The views of a scene show one set of named points, each view turned or mirrored, and shifted as a whole, with a little noise and some points left out.

Scene 1
View 1
j_34: -27 12 -9 7 -9 -7 18 8 4 7 -11 -5 2 40 20 2 -4 -7 -15 -4 4
j_561: -11 10 -11 -15 -25 -3 0 14 -15 12 -21 0 -2 48 22 -23 -2 -1 -17 17 -22
j_370: 5 -7 6 5 7 -9 4 5 -9 18 -4 3 12 26 11 -13 -6 2 -1 24 -33
j_615: -3 3 4 -10 -12 -22 -5 21 -12 -4 -1 -26 -28 34 20 -2 12 -14 -13 13 10
j_963: -32 4 -15 -4 -17 -2 14 4 -2 10 -24 -3 11 42 13 -9 -13 -4 -21 -4 -18
j_829: 6 9 13 -4 5 13 17 8 6 3 5 -17 9 26 17 -14 -9 -12 -12 -8 -32
j_193: -12 5 -7 -2 0 -11 4 11 -2 16 -7 -8 -2 35 9 -10 -3 -2 -14 7 -23
j_554: -2 -8 -20 -3 3 -31 11 28 -8 17 -13 -11 -3 30 12 1 8 -3 -20 17 10
j_236: -3 -8 -14 -6 15 -15 20 24 6 11 -6 -26 0 19 2 0 -2 -9 -27 -8 -10
j_659: -11 18 14 -5 -27 -3 -4 6 -12 -7 -2 -11 -18 47 33 -10 5 -13 -5 13 1
j_701: -22 -2 -23 -1 7 -24 4 17 -2 24 -14 -6 -4 35 -1 -6 -2 4 -20 7 -16
j_486: -28 -26 -15 9 3 -33 15 3 -9 15 -23 -3 15 22 2 11 -7 -4 -12 13 2
j_256: 8 16 1 -12 -21 15 20 18 -5 0 -10 -7 8 41 37 -19 -2 -12 -21 2 -10
j_4: -13 22 -1 3 -3 9 25 13 14 2 0 -13 3 37 25 -4 -5 -13 -20 -18 -3
j_589: 1 -3 -3 -8 2 -16 8 20 -5 4 -4 -22 -9 27 13 -2 4 -11 -17 5 -2
j_111: -33 6 -11 5 10 -14 14 7 13 11 -4 -17 -5 31 -1 4 -8 -6 -18 -16 -12
j_686: -22 -20 -15 9 20 -23 19 4 3 22 -14 -5 18 18 -8 5 -12 1 -13 2 -23
j_454: -29 -10 -19 -2 2 -9 23 8 4 12 -22 -12 15 26 1 1 -14 -7 -24 -12 -19
j_960: 11 22 7 9 18 10 25 19 17 9 14 -11 7 28 23 -6 -1 -9 -12 -9 -13
j_746: 4 13 18 0 9 13 16 7 10 0 13 -19 4 25 17 -10 -7 -13 -8 -10 -28
j_817: -22 0 -4 0 -4 -2 20 4 4 6 -13 -11 10 30 12 -3 -12 -10 -18 -9 -16
j_609: -22 -21 -6 25 32 -38 8 -1 2 28 -3 1 10 16 -12 13 -6 5 2 16 -15
j_999: -16 -12 -16 -4 -3 -25 8 16 -9 13 -19 -9 1 32 8 -2 -1 -4 -18 13 -4
j_419: 2 -1 -5 4 8 -12 13 17 -2 17 -5 -3 8 29 14 -7 -1 -1 -12 13 -12
j_673: -38 -14 -15 14 2 -19 24 -2 3 15 -24 1 23 26 2 11 -14 -5 -14 -4 -5
View 2
j_963: 2 3 -14 11 28 -19 13 -12 16 16 4 11 0 -9 14 12 1 -16 -5 18 8
j_4: 11 14 -23 6 5 -23 2 6 13 9 23 -10 4 -8 4 4 -8 -15 5 3 -11
j_701: -6 -8 3 18 18 -19 20 -11 29 21 -13 19 2 -5 3 -13 8 -16 5 -1 2
j_615: -19 -3 1 24 -21 -18 4 19 8 15 2 19 -10 -14 -4 -19 -16 0 -21 2 -12
j_554: -13 -6 8 27 16 -26 17 16 19 20 -17 16 -4 -19 -2 -24 -2 -9 -7 -5 -16
j_829: 15 0 -22 8 -10 -9 1 4 17 13 10 -11 -10 -13 5 10 16 5 14 16 -19
j_419: 2 2 -4 17 9 -15 20 10 18 21 -15 4 -4 -15 -2 -3 6 -1 11 3 -17
j_609: -6 5 5 13 2 -14 48 3 25 30 -40 -3 17 -10 7 -29 36 -13 18 3 11
j_111: -2 1 -12 9 2 -24 12 -9 26 15 9 -2 11 -1 10 -19 12 -25 6 0 9
j_673: -3 12 -10 10 32 -27 33 -1 15 20 -13 -6 16 -16 19 -10 19 -25 -1 14 16
j_589: -9 -7 -4 21 -6 -21 6 14 17 16 -2 7 -8 -16 2 -19 3 -3 -6 4 -15
j_370: 6 1 -4 15 0 -1 28 3 17 26 -27 8 -10 -14 -1 10 17 11 15 15 -12
j_561: -1 -5 -4 19 17 -9 8 -8 14 19 -3 31 -16 -9 -1 23 -15 2 -8 15 -8
j_486: -14 1 3 20 23 -25 35 7 17 25 -27 4 8 -22 14 -23 23 -16 -6 11 9
j_659: -8 11 -9 13 -19 -10 9 12 -4 15 8 18 -9 -8 -4 12 -28 3 -19 12 -4
j_256: 10 4 -18 14 15 -15 -3 12 6 11 13 6 -17 -19 0 23 -16 3 -3 14 -27
j_817: 4 4 -16 10 13 -20 11 -2 15 14 5 -5 1 -13 14 0 11 -13 1 16 1
j_454: 0 -4 -13 13 29 -26 13 -9 26 16 1 -2 4 -15 19 -9 23 -20 2 15 5
j_34: 2 16 -14 8 14 -23 15 3 10 14 8 -2 10 -7 5 0 -10 -22 -1 3 2
j_686: 0 -3 -5 13 21 -20 30 -4 28 23 -22 -4 8 -15 15 -17 35 -16 14 11 6
j_960: 20 12 -20 6 -8 -16 6 15 18 13 9 -19 1 -10 -6 0 4 -4 26 -5 -29
j_746: 14 5 -23 5 -17 -11 3 8 15 12 12 -16 -5 -10 3 2 13 1 14 9 -17
j_193: 0 -4 -4 14 4 -12 15 -5 22 20 -6 14 -4 -7 2 0 5 -5 6 6 -4
j_999: -12 -5 3 22 18 -22 18 3 18 21 -14 16 -4 -16 6 -14 5 -11 -10 7 -1
View 3
j_236: -4 12 28 14 -8 -17 -13 -12 -11 -29 -10 -12 -6 22 0 -15 -29 21 4 7 -15
j_454: 0 10 28 4 -14 -16 9 -9 -2 -32 7 7 7 35 4 -4 -14 18 2 5 -13
j_111: 7 18 22 15 -26 -23 11 -7 -4 -23 -18 3 -4 29 6 -4 -22 6 -3 8 -16
j_589: -8 9 28 8 -18 -19 -19 -6 -7 -13 -3 -10 -10 -1 5 -17 -31 9 5 17 -14
j_486: -11 21 31 -10 -29 -13 -4 -3 -4 -33 5 18 -15 19 -9 -18 -3 25 -2 18 1
j_817: 3 9 22 9 -18 -14 2 -4 6 -17 9 4 7 21 12 -1 -19 7 -3 4 -15
j_34: 15 8 27 7 -23 -24 5 4 2 -2 1 5 -3 16 14 0 -17 1 1 12 0
j_746: 3 8 8 27 -15 -3 -23 -3 9 -12 -6 -12 5 11 17 2 -32 -2 -12 -6 -25
j_659: -1 4 23 5 -32 -25 -10 8 4 15 10 -2 -2 -22 26 -4 -30 -19 5 22 -15
j_686: -10 23 23 2 -24 -5 -7 -6 -6 -41 -1 16 -9 36 -7 -8 -4 19 -7 4 -12
j_193: -10 12 24 7 -22 -17 -14 -1 -15 -17 3 6 -6 16 12 0 -18 -8 5 10 -20
j_701: -10 17 34 1 -22 -25 -6 -3 -25 -25 -3 11 -14 27 4 -7 -13 1 11 16 -12
j_256: 7 -8 27 11 -2 -14 -23 4 0 7 27 -12 10 3 29 4 -28 -5 10 4 -11
j_561: -12 0 35 -3 -17 -24 -13 4 -19 -3 27 8 3 7 27 4 -18 -19 19 16 -19
j_673: 5 18 26 -3 -27 -13 12 0 7 -28 7 20 -3 34 -2 -4 1 20 -7 9 2
j_999: -11 12 35 -5 -22 -22 -8 -2 -12 -19 8 7 -11 11 3 -14 -15 10 9 21 -7
j_4: 21 2 19 23 -12 -18 -3 1 8 0 -3 -11 6 17 20 4 -29 1 -1 0 -9
j_370: -21 15 17 3 -25 3 -38 4 -10 -21 16 13 -11 10 10 0 -9 -9 -5 4 -20
j_963: 2 5 30 -1 -19 -22 11 0 -2 -14 19 12 10 26 18 4 -12 -1 8 10 -14
j_829: -3 6 10 23 -13 -1 -25 -4 5 -14 6 -9 8 13 19 4 -30 -4 -8 -7 -29
j_960: 15 7 11 32 -7 -2 -34 1 2 -5 -11 -15 -7 18 15 6 -27 -1 -9 -7 -10
j_419: -5 11 24 7 -17 -8 -29 3 -11 -15 5 2 -14 14 7 -5 -15 3 1 8 -6
View 4
j_609: -10 35 -8 3 -25 -26 -4 9 0 -6 -30 -11 8 -27 -5 -27 14 -7 -33 15 -16
j_34: -6 -4 5 -3 -1 -9 -3 -7 -2 9 -13 -8 -29 -21 5 -7 -20 5 -10 -3 1
j_4: -6 -17 -1 -9 -6 -2 3 -10 6 32 -1 -10 -27 -12 12 0 -14 13 -7 -2 4
j_589: 2 5 0 -2 -7 -22 16 1 7 5 9 -18 -19 -38 11 1 2 1 2 1 -5
j_554: 3 10 -1 3 -7 -31 18 0 3 -13 -6 -17 -28 -47 8 1 0 -7 -17 -8 -6
j_419: -9 4 -1 -8 -20 -21 21 6 1 5 -4 -16 -14 -32 6 -5 -1 -1 -22 3 4
j_686: -11 17 -6 13 -29 -14 7 9 -1 1 -27 -16 -9 -25 -13 -16 6 11 -23 11 -20
j_256: -9 -23 8 -15 -11 -5 31 2 -5 17 13 -18 -33 -26 10 7 -24 13 -1 -4 21
j_963: -21 -13 10 4 -11 -1 8 3 -9 3 -15 -11 -31 -26 -13 -10 -24 14 -3 5 -5
j_817: -9 -3 3 2 -16 -2 8 1 -3 15 -10 -14 -21 -19 -4 -8 -11 17 -2 8 -5
j_960: -7 -10 -10 -18 -20 -11 16 -3 14 41 4 -15 -13 -11 21 1 4 8 -24 -2 10
j_236: 0 3 -9 11 -19 -19 16 -2 14 13 -4 -20 -22 -32 3 3 14 11 -8 -1 -21
j_111: -14 -1 -2 8 -8 -8 -11 -7 12 19 -15 -8 -17 -22 0 -13 1 7 -7 6 -23
j_999: -6 8 4 6 -9 -22 13 4 -4 -12 -9 -16 -24 -42 -3 -6 -7 0 -9 0 -9
j_615: 6 6 8 -10 10 -28 8 -3 6 -2 21 -15 -20 -48 20 -1 -5 -11 15 1 0
j_659: -8 -8 17 -23 10 -13 5 0 -5 5 20 -10 -19 -35 18 -7 -27 -7 14 6 19
j_193: -22 -6 5 -4 -13 -14 12 8 4 5 -3 -13 -14 -36 0 -12 -6 -1 -9 8 -5
j_829: -13 -10 -2 -13 -25 -3 22 7 6 33 12 -18 -6 -15 8 -3 0 15 -2 13 6
j_561: -29 -21 16 -8 -7 -11 26 12 -7 -6 7 -15 -28 -46 -4 -6 -26 -2 -1 4 8
j_673: -4 15 0 13 -18 -7 -5 -1 -14 -1 -36 -10 -22 -15 -14 -17 -13 15 -19 6 -12
j_701: -23 -1 2 8 -12 -20 7 6 8 -6 -15 -13 -21 -43 -6 -12 -2 -4 -17 2 -18

In a view up to two points have been moved. Name them for each view, in the order of its rows, or write -.
view 1 -> j_486, j_746
view 2 -> j_34
view 3 -> -
view 4 -> -
